Points on a hilly landscape, in no order, each with its height.
From any point a climber steps to the highest of the 2 points nearest to it. It stops when none of these is higher. Distance is the straight distance between rows; heights are no part of it.
k_959: [-5  9 10  1  7 10  2  0 -3  8  0 -5 -2  1  0  6  4 -2 -8 -1  9  3 -3 -3
  3  3 -3]  height 226
k_659: [-10   2 -10  11  -6  -3  19  -7  13  -8   2  12   1   7  14   9  -1  -6
  -7   3   1   8 -10  12   3  -1  -9]  height 44
k_151: [ -7   6 -20  -3   0  10 -15   4  -9 -17  13 -10   9  -2  14  23 -16  -9
 -17   8   0   7  -5   1   1   0  -1]  height 419
k_252: [ -2  25  -1   6  11  16   8  -1   4  -3   8 -27  -5  15  12   2   1  -1
  -4  -1  12  20  -7  -3   2  -7  -7]  height 720
k_803: [ -7 -12   6 -11 -10  17  -4  14 -17  -8  -5 -11   6   3 -23  -4 -12  -8
  16  -7   3 -10  17   6   5   5  15]  height 659
k_689: [ -4   7   2   6  -5  17  16   5  -8 -10  -7   0  -3  11   9   4  15  10
   6  -9 -15   4  11  12   8 -10   4]  height 505
k_308: [-12   2  -3  18   5 -23  10 -15  11  -1  -3  -2   1  -6   4   6 -14 -10
 -10   7   9  13  -7 -11  14 -23   0]  height 136
k_322: [-10  -1 -10  -1 -14  -3  19  -8  19 -20   4  10  13   7  10  -4 -22  -5
   0  -1  -2   4  -4  10   5 -11 -10]  height 59
k_378: [  7  12   9   2   9 -15  13  -7  -1  19  -6  18 -15 -14   9 -15   6   2
  -5   9   9   5   0 -12   1   3   2]  height 257
k_47: [  0  16   6   5  17  -2   0  -9  10   7  -5   7   0   6   8   7   9  -3
  -8   4  13   6 -20  -2   6  10  -6]  height 198
k_692: [-10 -11  -3   7 -10  -9   1   2  -1  -2   2  14   3   4  -4   7   5  -2
   5  -5 -17  -5  -3   4  10  -4   1]  height 413
k_983: [  4   0   1  21   1 -15   0  -4  22  13 -22   1   0 -14 -12   1  -7   8
  -3  10  -7  -9   7  -4  -6   5  18]  height 673
k_367: [  8   7  10   9  28 -18 -17  -9  -6   0  -6   4   7  -5   6   4  14  -9
  -5  -2   0   7 -12  -7   4  -9  -5]  height 440
k_709: [ -1   7 -14   1  -4   1 -12   1  16  11  -3  -5  -6  -5   1   5   2  12
  -9   6  -8 -11  -2  -3 -14   6   6]  height 205
k_720: [ 11  -2  -3  -6  -5   5  12  -5   0   5  15 -11 -15   7  -8 -20   2  11
   9   0   8   6   4  -6 -14  -7  -6]  height 333
k_661: [  3  -8  13  -3   0  15  -2  11  -9   9 -14  17  -2  -3  -2  14   8  -3
  -8  -1   0 -11   7  12   1  24   6]  height 292
k_225: [ 10   3  -4  20  10   0  21 -20  -3   3   2   4  -8  -2  11   4  10  -7
  -9   6   9  18  -4   4  -3   0  -6]  height 614
k_292: [ 14   0  -3   1   2  15  -9  -2   8 -10   4  -8  14  13 -12   8 -12  -7
  -1   5   8   2  -6   3  -9  13  -4]  height 301
k_42: [  7  -6 -13 -12  -1 -11   3 -14  -4  -9  13   4   1  -3  13 -15  -4  -1
   1   3   0   2   4  -4 -16 -14 -11]  height 438
k_143: [  9   2  -9  -1  -3  -5  13 -16   5  -8  17  -1  -9   7   5 -16   6   8
   7   4  -6   6  -3   2 -17  -7 -12]  height 383
k_919: [  2   8  13  13  14 -17   1  -6   0  13 -20  23  -8 -17  10   4   9  -4
  -8   4   1   2  -3  -3   3   1   5]  height 238
k_272: [  6  -3  14   2  10   0  -5   6  -9  15  -8  23  -1 -14   3   6  11  -4
  -9   1   3  -3   3   3   4   8   4]  height 262
k_890: [ -7   5   0   3  -3 -17  -4  -3  17  11  -1   6  -3  -8   9  -4  -2   4
  -2   3   0  -5  -7  -9  -2  -5   1]  height 173
k_230: [ -5 -10   2 -19   1  -1 -18  15  -3   8 -15  -7   2 -12 -10   2   5   2
   8  -8  -9 -19   6 -12  15  -2  14]  height 436
k_753: [  8   0  -4   4   9  -9  -9  -8   7 -11  13  -2  10   9  -3  10  -3 -11
  -2   4   6   4 -16  -2   1   7  -8]  height 347
k_314: [ -3  17  -1  12  -1  23  30  -3  -3  -5  -7  -6   1  13  19  -2   7   5
  -2  -8  -1  15   7  16   4 -15  -7]  height 563
k_162: [ -2 -12   5  -7 -16  19  12   5 -22   2   3   6  -7  -1  -6 -11   2   3
  12  -6  -5  -6  16  10  -4   3   8]  height 791
k_297: [ -6   5  10  -7  -1  14  -4  20   1   8 -18  -6   2  -2 -13  14  10   2
   6  -9 -10 -13   4  -2  23   8  13]  height 378
k_360: [ -7   9  13  -3  11   3 -10   6  16  -5  -9  -5  11  17  -9   7   7   3
   7  -8 -12 -11  -4  -1   9   2   4]  height 325
k_16: [ -1  18   2 -19  -7  15  14  10   3  -5   8 -21   2  19   5 -17  -3  13
   9  -9   6   8   3  -1  -3  -5  -8]  height 151
k_541: [  4   1  -5  17  -9   8  35 -17  -5  -1   5   2  -5   1   8  -6  -3   1
  -5   6  10  20   4   5  -5  -6  -2]  height 691
k_419: [-13   3   5   2  -5  -8 -12   8  21  -7 -16  -8  16   0 -13  12  -5   2
   5  -5 -14 -12   6  -4  14  -6   8]  height 326
k_39: [ -2 -16  11 -15  -9   4  -7   8  -6  -4 -18   3   5  -5 -18 -13  -7  -7
  19  -7  -8 -23  21   4   5   2  11]  height 559
k_188: [  6  20   3   9  14  20  16 -10  -8  -5  -3 -14   1  16  10   1   8   0
  -5  -4   8  22   3   8  -2  -6  -5]  height 626
k_549: [ -6  -5  -1   7  -5   3  14  -8  -2  -8  10  17   6  14   5  11   1  -7
   0  -3   4   6 -11  18   5  13  -9]  height 31
k_400: [-12   4   4   0 -17   1  15   4   5   7  13 -11   0  12 -12  -1 -23   2
   2  -4  16  10  -4 -15  13  -7  -4]  height 96
k_805: [  9  11  -8  -3  15   6 -21   1   5   4   2 -21  -4   0  -2   7   7   5
  -7   6  -3   0  -4  -8  -9   7   1]  height 245
k_776: [ -5 -11  -6 -18  -9  11 -12  17  -6  -1   8  -7  -5   8 -20  -1  -4  -2
  15  -4  -2 -16  -3  -2  -4  23   3]  height 631
k_681: [  0  14   6 -22  -4  13   7   7   0  -4   4  -1   1   8  16 -25 -12   4
   2  -6  11   1   0   4  -8  -6 -13]  height 180
k_383: [ -8  -5  11   2 -19  19  27  11 -18  15  -8   1 -11  -6  -7   4   3   6
   2  -5   4  -1  12   9  10   6  11]  height 652
k_614: [ -7  -4   2   8 -15   0  18   2   0  -6  -9  12   3   3   1   6   6   0
   4  -6 -19  -5  12  18  11 -10   5]  height 455
k_363: [  8   7   3  -3  13  -5  -3  -7  10   3  -3  -8  -7   5  -7  -8  18  12
   6  -6  -9  -2   3 -10  -6  -5   2]  height 250
k_341: [ -7  -3   2 -14 -12 -16   6   3  -7   5  13  14 -13  -3  12  -9  12   6
   7  -8  -3  -6 -13  -2  11  -5 -15]  height 167
k_303: [ -6  10 -15   4  -8  17  -5   7 -11   1   1 -16  -4   0   9   9   1   8
 -11   4  -1  10  11   5  -9  -2   4]  height 578
k_903: [ -8  -9  -5 -15 -11  -1 -17  13  -5   3   3  -5  -1  -5  -9  -1 -11  -2
   6  -2  -5 -12   0 -11   5   6   3]  height 514
k_401: [-18  -2  15 -10 -29  16  21  19  -5  10  -9   0  -2   2 -12   4 -13   5
   7 -10   3  -4   8  10  13   7   6]  height 567
k_69: [  4  -3   3 -12   4 -24  -8   1   5   5  12   8  -8   2   5 -10  19   5
  11   1  -4  -9 -18 -13   5   1 -13]  height 192
k_497: [  1  -7  10  -4  -2  16  -5  10 -11   4 -18   1  -4  -7 -15  11  13   1
   6  -8  -9 -11  15  10   6   9  20]  height 334
k_865: [  8  -6   3 -15  13  -3 -19  -4 -14  -8  -4  10   8  -4   6  -8   6  -6
   1  -3  -7  -6   6   1  -3  -6  -4]  height 331
k_977: [-10  -1   2   0  -5 -20   8 -11  12   2  -5   5   0  -7   7  -7 -16  -5
  -6   4   9   2   4 -10   2 -19  -3]  height 153
k_993: [  3  -2 -19   2   3  13 -14  -3 -11 -12   8  -5   1  -2  12  14   2  -2
  -8   2   1   4   4   8 -12   7  -2]  height 491
k_393: [ 7 -4 -1  9 -2 14 10 -6 -5 -5  6  9 -3  9 -6  7  4 -1  3  3  0  4  6 13
 -8 13 -4]  height 15
k_260: [  8  -9  -2  12   1 -10 -13   5   8  19 -13  -3  -8 -18 -15  -1   9  11
   3   4 -10  -9   3 -12  -2   3  15]  height 649
k_973: [-11   8  11 -21   3  12 -12  12  -6   5  -8  -1   0  -6   1   9  -2   0
  -8  -8   5  -8  -1  -1   8   4  -7]  height 195
k_730: [ 11  12   9   4  18 -15  -5  -8  12   7   1   7 -11   2   5  -6  29   7
   8  -6 -11  -2 -14  -6   4   1  -6]  height 220
k_598: [  9   0   9   2   5  -8  16  -6  -2  14   7   4 -16   0  -5 -19   8  11
   6   8  13   8  -4 -10  -7   4   0]  height 290
k_563: [ -2  -8  -8  -8   0  -7 -22   9 -11   8  14  -5  -4  -6  -2  14   0   3
 -11  13   8   0 -17 -15   0  13  -4]  height 628
k_347: [ -3  -7  -1 -20 -11  18  -8  16   0  -5  -1 -21   2   8 -25  -8  -9   6
  14  -6  -1 -14  15  -2  -6   8  10]  height 821
k_51: [-12  14  16 -16  -2   7   8   7   2   4  13 -21   0  13   0 -12 -10   6
   0  -9  17   7  -7 -10  11 -10 -10]  height 122
k_90: [ 12 -11  -3  19  16 -17 -16  -7  -9   4  -3   6   5 -14   6   6  13  -5
 -10   6  -3   6  -9  -1  -5   0   4]  height 488
k_569: [-12  -2 -18   5  -9   0 -13   2   4 -20   1  -4  15  -2   5  20 -11 -11
  -6   0 -14  -1   2   6   9  -6   3]  height 361
k_41: [ -1  -4   0 -18   4 -10 -14   6 -13   5  18   1  -2   3   6   0   2  -6
  -3   5  14   2 -18  -6   1  10 -15]  height 522
k_81: [ 13 -18 -12  11   6 -20 -15 -10  16 -10   5   9  11  -8  -5  -1 -18 -12
   2  11   8 -10 -11   1 -20   6  -3]  height 589
k_467: [ -3   4  -5 -15   9  -2 -13   3 -17   1  14   3  -6   0  18   7  18   2
  -7   0  -6   1 -11   2   6  11 -11]  height 435
k_355: [ 14  -8   1  15   7 -26 -14  -3  22   1  -7   9  14 -17  -6  -5 -19 -10
  -4   6   3  -6 -10  -5  -9   3   4]  height 671
k_682: [ 18 -10   7  24   8 -25 -10  -4  22   4 -15   6   4 -19  -8 -12  -9   4
   3   8  -7  -6   1  -2  -9   0  15]  height 762
k_124: [  9   2   4 -21  -2  14   3   2  -2  -5  -3   8   6   4   9 -12  -8   0
  -3   0  10  -4  11  11 -19   7  -5]  height 212
k_102: [  4 -12 -13   0  -6 -13 -10  -9   4 -13  13   3   2  -8   1  -3 -14  -1
   1   9  -3  -4  -2   1 -19  -4  -4]  height 507
k_368: [ -3   9  -9   9 -11  16   7  -3  -2   4  -6 -17   1  -5  -5   4 -18   0
 -10   9   9  12  17   0  -7  -9   9]  height 689
k_95: [-14   0  -5  -5 -17  -2  18   2   9  -4   8   7   7  11   1   3 -25  -9
  -1   1  13   7  -7  -4  11  -9  -3]  height 76
k_333: [ -1 -20  -3  -2 -11   0   6  -1  -6  -9  -4  11   0  -1  -9 -10  -3  -3
  13  -4 -14 -13  18  10  -9   1  10]  height 650
k_566: [  8   5   0   0  14   2 -16   3   2  -7  -2 -16   4   8  -7   5   9   6
   4  -4 -15  -4   4  -8   4   0   5]  height 286
k_208: [  9   6  10  -9   5  25   4   4  -5  -6  -5  -9   6  12  -5  -9  -2   2
   3  -3   6   4  14  11 -11   4   0]  height 246
k_840: [  6   2  -5   6  19 -10 -19 -10  13 -11   1  -2  12  -2   7   4  -1  -7
  -3  -5  -3   2  -8  -2  -3 -11  -3]  height 393
k_799: [ -1 -11  -6   6  -2 -15 -23   9  -6  15  -2   2  -5 -16 -11   7   6   2
  -6   7   1  -7 -12 -13  -4   9   8]  height 774
k_429: [ 16  -7  -5  -5  14 -19 -10 -11 -16  -4  11   8  -4  -8   9 -18  14  -2
   2   4  -5   0  -1  -3  -9  -8 -11]  height 381
k_731: [-18  -5  -7  10 -14  -5  -9  10   9 -12  -2   2  15   0  -7  20 -11  -2
   4  -4 -19  -9   1   8  16   5   5]  height 366
k_883: [ 19 -10   0  22  15 -12   2 -11  -9   4   5  12  -7  -2  -2  -2  13  -7
  -4  12   8  13  -8   1  -6   9   0]  height 544
k_510: [-14  11  10 -16  -8   1  14   7 -10   2   3   9  -5   1  23  -4   8   3
  -2  -7   5   2  -1   3  11  -7 -11]  height 143
k_48: [ -5  -4  -4  12 -17   7  24  -5  -3   9   4 -11  -9  -3  -9  -9 -16   3
  -5   7  13  14  13  -2  -4 -11   5]  height 812
k_486: [ 12 -11   2 -10  12  13  -9  -6 -17 -11   5  -4   7  10  -7  -9   2  -4
   8  -4  -3  -1   9   6  -9  -1  -1]  height 287
k_145: [ -5  -2 -10  27   4 -17  14 -16  12   3   0  -1  -6  -6   2   6   0   0
 -11   3  -4  10  -6  -4   5 -14   5]  height 121

Where does a climber stop that starts at each point below?
k_292 | k_48
k_16 | k_682
k_919 | k_347
k_692 | k_252
k_549 | k_682
k_47 | k_48
k_569 | k_48
k_378 | k_682
k_429 | k_682

Call two points neighbours if one is among the 2 nearest of the other. Go from one point of each pair to the other, from neighbour to neighbour, staying as high as possible. Name the lowest point that can't be avoided.
k_347, k_799 | k_919
k_162, k_347 | k_39
k_799, k_682 | k_260
k_252, k_48 | k_569
